Points on a hilly landscape, in no order, each with its height.
A ball rolls from a point to the lowest of its 5 nearest points, and stops where none of them is lower. Distance is the straight distance between rows; heights are no part of it.
J_782: [110 160 111 111 147 153 135 147 133]  h=6.78
J_790: [144 143 140 141 111  59  90  74 164]  h=4.25
J_447: [102 116 108 134 121 152 102 148  85]  h=0.61
J_166: [133 101 158 131 108 162 153 144 138]  h=1.03
J_174: [ 94 161  64 117 164 160 145 148  97]  h=6.47
J_178: [101 118 115 134  88 131  78 119 124]  h=3.73
J_387: [ 96 112 103 143 107 140  70 135  77]  h=1.52
J_85: [118 133 126 115 132 159 138 149 125]  h=4.43
J_140: [113 161 125 134 139 125  91 111 150]  h=4.36
J_422: [114  97 128 138 106 165 133 152 104]  h=1.56
J_719: [134  68 162 145  99 167 158 139 137]  h=1.66
J_382: [110 131 132 125 104 139 103 124 140]  h=3.10
J_9: [155 175 134  97 160  97 141 121 150]  h=6.89
J_61: [147 146 149 108 119 116 120 113 149]  h=2.24
J_304: [162 115 174 101 121 121 168 134 135]  h=3.56
J_961: [158 123 156 105  91  80 116  94 152]  h=4.26
J_172: [141 105 162 118  89 136 145 125 143]  h=2.07
J_789: [100 131 121 145  85 105  66  81 158]  h=4.60
J_866: [ 94 142  90 125 149 160 111 157  98]  h=3.63
J_615: [ 84 155  60 135 173 137 118 141  52]  h=3.40
J_729: [193 160 126  92 167  69 156 141 132]  h=5.75
J_651: [144 158 139 123 122  81  96  91 161]  h=4.03
J_497: [142 113 160 110 112 145 164 132 142]  h=2.96
J_412: [114 151 131 143 109 106  76  88 164]  h=4.37
J_659: [202 107 156  95 102  62 133 121 137]  h=5.03
J_949: [126  87 126 147 140 173 176 161 111]  h=2.89
J_751: [ 98 135  87 143 152 138  86 144  55]  h=2.13
J_819: [156 144 152  92 141 117 162 133 139]  h=7.52
J_489: [107 101 108 137 141 166 145 166  85]  h=2.41
J_220: [ 93 171  97 142 154 140  90 129 137]  h=5.18
J_618: [194 135 147 101 125  65 126 121 137]  h=4.97
J_425: [122 121 135 138  84  62  82  65 170]  h=4.52
J_735: [148 123 144 114  83  72  97  81 163]  h=4.45
J_706: [122  96 100 152 177 178 208 155 108]  h=5.80
J_193: [111 117 112 122 152 173 168 167 111]  h=4.23
J_205: [139 165 130  88 166 125 180 138 144]  h=9.32
J_827: [130  50 129 178 138 180 163 146  91]  h=2.35
J_760: [116 186 110 139 171 115 109 115 153]  h=4.81
J_12: [148 143 142  94 160 129 206 140 143]  h=7.54
J_202: [111 131 115 124 118 157  97 143 120]  h=2.06
J_587: [104  92 113 142  96 153  95 152  74]  h=1.48
J_539: [178 163 141 121 152  63 112 112 148]  h=4.54
J_596: [134 169 144 158 135  68  88  87 166]  h=4.22
J_416: [115  73 128 157 111 163 126 153  67]  h=1.85
J_141: [ 88 176  66 138 174 144 106 137 115]  h=5.86
J_496: [106 123  69 130 169 170 189 164  80]  h=6.03
J_318: [129 189 131 130 172  94 112 105 157]  h=4.48
J_721: [121  73 118 163 133 171 149 162  70]  h=2.11
J_340: [104 108 125 121  74 124  84 105 150]  h=4.00
J_22: [147 183 143 153 162  63 102 104 158]  h=4.30
J_531: [155 100 181 109 104 134 170 124 145]  h=2.69
J_812: [158 122 170 107 108 121 153 121 145]  h=0.45
J_561: [136 110 146 118 139 159 190 148 134]  h=4.20
J_832: [135  61 142 165 109 179 154 151 105]  h=2.04
J_925: [100 141 113 136 111 141  73 122 129]  h=3.33
J_743: [132 106 125 130 163 174 202 154 135]  h=4.67
J_367: [113 146 129 121 130 143 115 133 138]  h=4.05
J_944: [110 144 134 167 104  62  76  76 178]  h=4.42
J_825: [159  86 170 108  77 110 159 109 142]  h=2.91

For each start below, name the point where the ball stops.
J_205 -> J_166
J_729 -> J_812
J_174 -> J_447
J_382 -> J_447
J_9 -> J_812
J_416 -> J_447
